Points, in no order, along strands that fork, close into loops and pass close to each other.
Two points are linked if the straight distance between their rows is under 135. Some points are linked to none.
Fofav: [ 15 -29  30   7 -59   1  43   1  26  24 -57  -5 -68 -23 -11   4 -24   6
  13  11]
bobef: [ 66  30  -1 -17 -27 -34  68   0 -65   6 -32  51 -30  -6  21 -68  56  41
  71 -22]
femu: [ 20 -13 -44 -41  18 -51  13  25 106  65  17  11  -4   6 -21 -58  31 -15
 -12  40]
Tiban: [-15  17 -11  16 -19   3   5   6 -24 -15  46  62  32 -24 -66  60 -10  38
 -29  30]
Let: [ 34  -4 -25   1 -76 -18 -13 -15  53 -16  36  32 -23  22   1 -16  24  34
  48  58]
Vuva: [ 24   6   3  54  19  10  33 -14  26 -10 -72  18  23  24  17 -18 -21  12
  -6  -8]
mek: [ 35  -2  -4 -16  10   7 -19   1  16  31 -14  -1 -50  41  71  -5  16  24
   3   6]
lanu: [ 42  -8 -46 -61  41 -17 -22  17  49  71   5  15 -22  17 -62   1 -16  -5
  -5  51]
nug: [ 22 -32 -32  -4 -33 -38  51  -1  15 -19 -35 -41  59  21 -15  24 -20  -5
 -16  19]
poniz: [  3   5  24  15  29  76  19 -32 -33 -52  50  39 -25 -51  -1  48 -83 -14
  28   0]
mal: [-10 -27  35  15  27  40   3 -38 -41 -14  -4 -24 -36  19  32  36 -38  61
  53   4]
tisof: [  2  43   9 -21   3 -79 -17  -3 -37  -1 -18 -16  -4 -10 -38 -42 -39  27
  19  -1]
rur: [-48 -11  19  -5 -81  -2  50  48  -7  11 -17 -11  18 -11   4 -17 -15 -23
 -53 -12]
gar: [-25 -10 -62 -30 -12  19 -51  43   0 -53  31 -15 -12 -14  -6  41 -15  17
  20   1]
silom: [ 43  29  22  38 -27   0  23 -22 -30 -19 -77  20 -50 -23  -4 -31  52  35
  67 -35]
liko: [ -5  15  29 -12  21  72 -11   7 -70   2 -49  17 -42   0 -25 -13 -50 -23
  24 -35]
turo: [ 15  -2   2 -31 -56   3  66  43 -12  39 -64  12 -51   8 -25 -49 -19   0
  44  10]
piveg: [-15  46   8  41 -30   0 -25  -4 -31 -31  29  29  29  29  25 -34 -33 -11
   2  -8]
Fuve: [-45  42 -30  15  47 -12 -58  32 -34  -3  80   5  32  27   9  28  42  16
 -34   1]
Tibar: [106 -16 -14 -50 -37 -60   0 -22 -27   3 -17   0   0 -12  31   3  73 -17
  48  -5]
venu: [  9   9  -8  15   1 -35   4  -4 103  27 -28  24  12  -2   1 -52  53   6
 -20  13]
vav: [-24 -36  11  18  -8  47  28   8  38 -23 -48  -9 -25 -48 -28  20 -63 -25
  11  -7]
pog: [ -4  43  15 -14  -5 -11 -36  20 -37  34  31  52  14 -23 -42  25   0  -2
 -66   0]
Susu: [-24  13  48  -8  -4   1  -4  13 -31  33 -28  -6 -59  12  63 -38  14  41
  -7 -25]
tem: [-14 -10  68   2  -1  17 -41 -23  19  19 -49  31  -4 -65 -38  17  33  10
   2 -20]
vegip: [ 60 -10 -66 -45   2 -27  55  13  13   9  28  45  25  31  51 -24  29  21
 -11  17]
tofi: [-18 -21  21   9 -23  27  -1 -26 -40 -40  46 -14 -40 -23  22  36 -67  14
  12  -1]
tolim: [ 15   2 -33  14  24  -6  -4 -19  25  17  81  16  54  53 -36  -1  84  27
 -52  37]
ranu: [-46  15  -2 -56   6  16  46  33 -68   2  -5  18 -21 -26 -34 -25  12  64
 -12 -25]
fafep: [-31  -5  22   1 -99  25   0  31  19  -7 -20  46  11 -27  -5 -24  33 -10
 -17  -5]
Vor: [ 48  16   5  23  44  11 -63 -56  15 -25   4  33 -32  -8  14  13 -21  15
   8  -2]
Lan: [-44  11  13  -4 -43 -28   3  39  -6  54  -6 -26  57  41 -11 -22  -6 -35
 -27  15]
Muv: [-10 -22 -36  15 -53  45 -13  11  19 -47  39  38  22 -16 -19  59  -7   0
  -6  23]
Getek: [ 12   1 -32 -58 -18 -10  34  75  21  69 -31  37 -16  28  26 -72   7  -6
  40  20]
Fase: [ -9  11  58   7  -7  33  31 -14 -72  17 -90 -32 -63   2  -8 -39  -5 -30
  37 -48]
vus: [  9 -19 -41 -49  21 -50 -39  -1  18 -23  16 -42  -7 -17  -7  34  -5  41
  18  11]
Mepen: [ 30  -8 -43 -43 -48 -40  -3  15  11  22  32   8  29  38 -28 -25  21   9
  56  53]
nibu: [ 47   2  32  38 -26 -47   7 -56   1 -43 -21  -8 -45 -36  62   8  46  48
 -14 -34]
Lugim: [ 72 -17 -12 -50  20 -33  28   4   0  23 -38   7 -43 -22  51  -6  52  26
  23 -22]
vufi: [ -3 -10 -42 -15 -13  23  10  46  29   9  -8 -10 -42  50  37  -5 -59  17
  15  33]
puf: [ 33   8 -18 -23  27  44 -65  -4  35  45  12  45 -28   7 -57  35 -12 -25
 -26  34]
Sukon: [ 24  -2  43 -57 -43   4  63   7 -73  32 -45  24 -43 -22   8 -45  83  17
  25 -41]
migil: [-37  13  -1  60  30  14   7  -2  29 -15  68 -14  34  25  77  10 -46 -54
 -50   2]
Geruf: [ -9 -35  22  34 -16 -15  45 -26  16 -17 -42 -42  32 -20 -35  32 -75 -30
   7   9]
kalun: [ 49  20  32  31 -16 -52 -40 -45 -15 -11 -63 -24  16  -1  -9 -18  19 -28
  44 -18]
Zut: [-18  14  -2  45  68  32 -55 -10  16  14  67 -41   6  63  45 -25  -6 -61
 -25   3]
piza: [ 66  46  14   5   7 -84  -6 -22 -46  19 -45 -17 -18  23  21 -49   3  15
  40 -12]
zemef: [ -3  27 -10 -42   4  -8  76  -1 -95  -1  -1   6 -19  -7 -49  -5 -28  19
 -71 -29]
lugif: [-10   4  36  17 -42 -41  16 -27   6 -36  16  12 -50 -52  28 -11 -12  53
 -44 -17]
mevu: [ 20  26 -23 -35  45 -29   0  15 -33   5 -43  17  32 -24 -80   4 -24  20
  -4 -11]
Maziz: [-15 -26  -2   9  -5 -32 -54 -30  21 -28  13 -66 -12  18  18   9  18  38
  79  17]
bugik: [-48 -38  32  12  12 -13   3  -7  37   3 -33 -45  -9 -13  26  17  45  80
  50   8]
sanap: [ 22   5  -3  38  17  -6 -48 -30  14 -47 -46 -39  48  16  25 -18   4 -69
  29 -32]
suk: [ -2 -23 -60   7  -7  -8  -8   6  33 -21   6 -59  66  61 -17   7  12 -21
   9  26]
Pim: [ 38  -2 -18 -51 -56 -15 -23  34  -9 -37 -32   1 -12 -33  39 -17  38 -37
 -31 -45]
Teleb: [  8 -16  -1   8  16  16 -69 -29  64  22  74  -4 -67  37   9 -12  24   9
 -13  36]
forup: [ -4 -25 -49 -64   8 -14  29  68  16  28 -38 -28  35  34  38 -35  37  -5
  31  -3]
duz: [ -5  42  -9  24  69 -10 -71 -31 -18 -11  60  17   8   5  -1  20 -20  26
 -18   5]
davim: [ -7 -18 -41 -11   6  35 -18  44   4 -23 -11 -10  49   5  38  35  42 -43
 -70 -34]
moti: [-29  -7  24  31  36   7   8 -22  24  51   9   1  28  37  -5  27 -20  41
 -19  40]
giz: [-13  18  29  50  73  22  12 -41  11 -34  25  21  24 -51 -13  29 -68   9
  24   2]
defi: [-53  22 -11  85  46  11  21 -13  45 -35  39  41  64 -11  -1   8 -23  26
 -12  13]
Mag: [-43  -8  10  12  36  38 -17  28 -16  37  70 -24   1  16  -2  83 -65 -58
   1  37]
Gebu: [-32   8 -27  23  24  45 -43  31   9 -46 -29 -11  67   7  16  -5  21 -53
   8 -41]
palir: [-38 -24  22 -10  47  84  -4  31 -40   0   6 -25  13 -23  -1  83 -39 -41
  17 -14]
pize: [ 48 -47  10 -19 -13   5 -46 -45  21  33  24 -60   1  65 -17  17  53 -41
  -7  32]
gito: [ 20 -48   0  15  -4  46 -52 -27  61  20  73 -28 -18  35 -55  -2  49 -42
 -20  43]
vasik: [ 66 -36  13 -49 -42 -33 -33 -41   6  34  31  -9  -4  21  11  14  93  -3
  26  26]
bilal: [-28  31 -66  -7  63 -53   8  38  -7 -14  42   5  45   7  -4  22  18  55
 -41  10]
zefo: [ 52  -6 -36  -2  33  58 -62 -16  32 -31 -10  34  -5 -19 -25  48 -14 -43
 -11  -6]
Susum: [-27  49  14 -11  16 -21 -62  15  -9  -8   8  38   4 -56   0 -25  15   0
 -64 -44]
roko: [-22 -11   0  64  13 -29  13 -38  63 -46  27 -21  27 -13  45  15 -39   3
 -38   4]
bukap: [ -8  26 -31  66  85  68 -39 -10   7 -18  82  25  34  56  -6   2  26 -39
   1  17]
tila: [-29 -19 -17 -65   9 -18  73  59 -30  18 -27 -16   4  -6  29 -48  31  52
  22 -28]
vopi: [ -4  20  78  67  -6  20  31 -33  -7  17 -84   8 -68 -48 -15 -26  23  10
  43 -38]
Tedas: [ 35  35   2 -37 -11  22  29  15 -68  17 -38  40 -49   2 -24 -27 -48  -9
 -43 -22]
tifi: [-30   2  -2  29  24  26  69 -21 -31 -53 -23 -28 -58  -2  -3 -33 -91  22
  32 -23]
nimo: [ 55  -5  -6  -9  17 -17 -27 -59  34   5  40  45  23   9 -18  25  61  53
 -38  35]
Gidam: [-44 -28  74  26 -27  33  81 -55 -23 -41  -7 -43 -24 -57  -4   0 -43 -46
  30 -33]
serod: [-23  17  30  19  -2   0   0   9 -27 -18  22   0  18 -53  -8  15 -65 -74
 -35 -24]
zup: [ -5 -14  46 -24 -42  -9  15   9  28  21 -48  25   3 -56   2  -7  80  19
 -32 -28]
Dilef: [ 32  -4  -1 -17 -39 -57   2 -32  46 -10  29  42 -13 -40  -7   7  28  58
 -11  23]
vom: [-60  29  49  11  -2 -36  -1  -7 -40 -18   1  -5  19 -76 -53 -16 -15  -7
 -49 -41]
buso: [-73   5 -19  27  -8 -27  -3  36 -21 -14  26 -54  75  25  -6  17 -16  -5
  10   7]
Manu: [-24 -17  63   9  41  39 -36 -27 -40  -8  -7 -25  57 -43  -9  50  -4 -41
  38 -24]
bufe: [-23 -36 -15   4 -18  58  -6  33  65  22 -16 -19  25  43  44   6  46 -51
 -44   2]
vuk: [-17 -14 -10 -13  -1   5  -2  19 -57  30  36 -40  17  48 -15  87 -40 -10
 -19  33]
seten: [ 32  -9 -29 -45  10 -49  18  14  32  85  22  27  -2  47   5 -69  30   8
  58  51]
divug: [-65  -3  29  15  19  11  59 -56 -45 -70  -5 -51 -33 -48 -31  -7 -35  20
  31 -45]
punu: [  4  35 -48  47  45  43 -19  15 -21 -18  25  48  58  40 -31  38  -4 -51
  -9  13]
vumu: [-21  -6  48   6 -12 -11 -59 -24 -17   4  30 -44  28 -15   5  30 -30 -70
   3  -4]
gefal: [-23  15 -24  35  -4  15  -5  27  90  33 -11  18  27  39   2 -43  12 -44
 -50  16]
niso: [-30   1 -35   3  17  36  52  41 -39 -25 -24 -29 -10  37  22  -8 -75  12
  -1 -15]
gat: [-21 -28  -2 -56 -70 -26  44  54   7   9   2 -22 -51 -26  40 -15 -19   5
 -41  -8]

A tip is a point with one link. Name the tips that can be reached along the links from each point below, in the order of the rows.
defi => mal, punu
vufi => Susu, Teleb, Gidam
pog => bugik, vuk

Name the points in between on the shortest way along the links from the first point to the second, in order.
bufe; liko => gefal > venu > femu > seten > Getek > forup > tila > ranu > zemef > Tedas
nibu; tem => lugif > Dilef > Let > Mepen > seten > Getek > turo > Fofav > vav > Geruf > nug > suk > buso > Lan > rur > fafep > zup
gito; Gidam => pize > vasik > Tibar > Lugim > mek > vufi > niso > tifi > divug
Mag; gar => palir > Manu > vumu > serod > vom > Susum > pog > Tiban > Muv
Fuve; mevu => duz > Vor > zefo > puf > lanu > femu > venu > gefal > bufe > davim > Gebu > sanap > kalun > piza > tisof
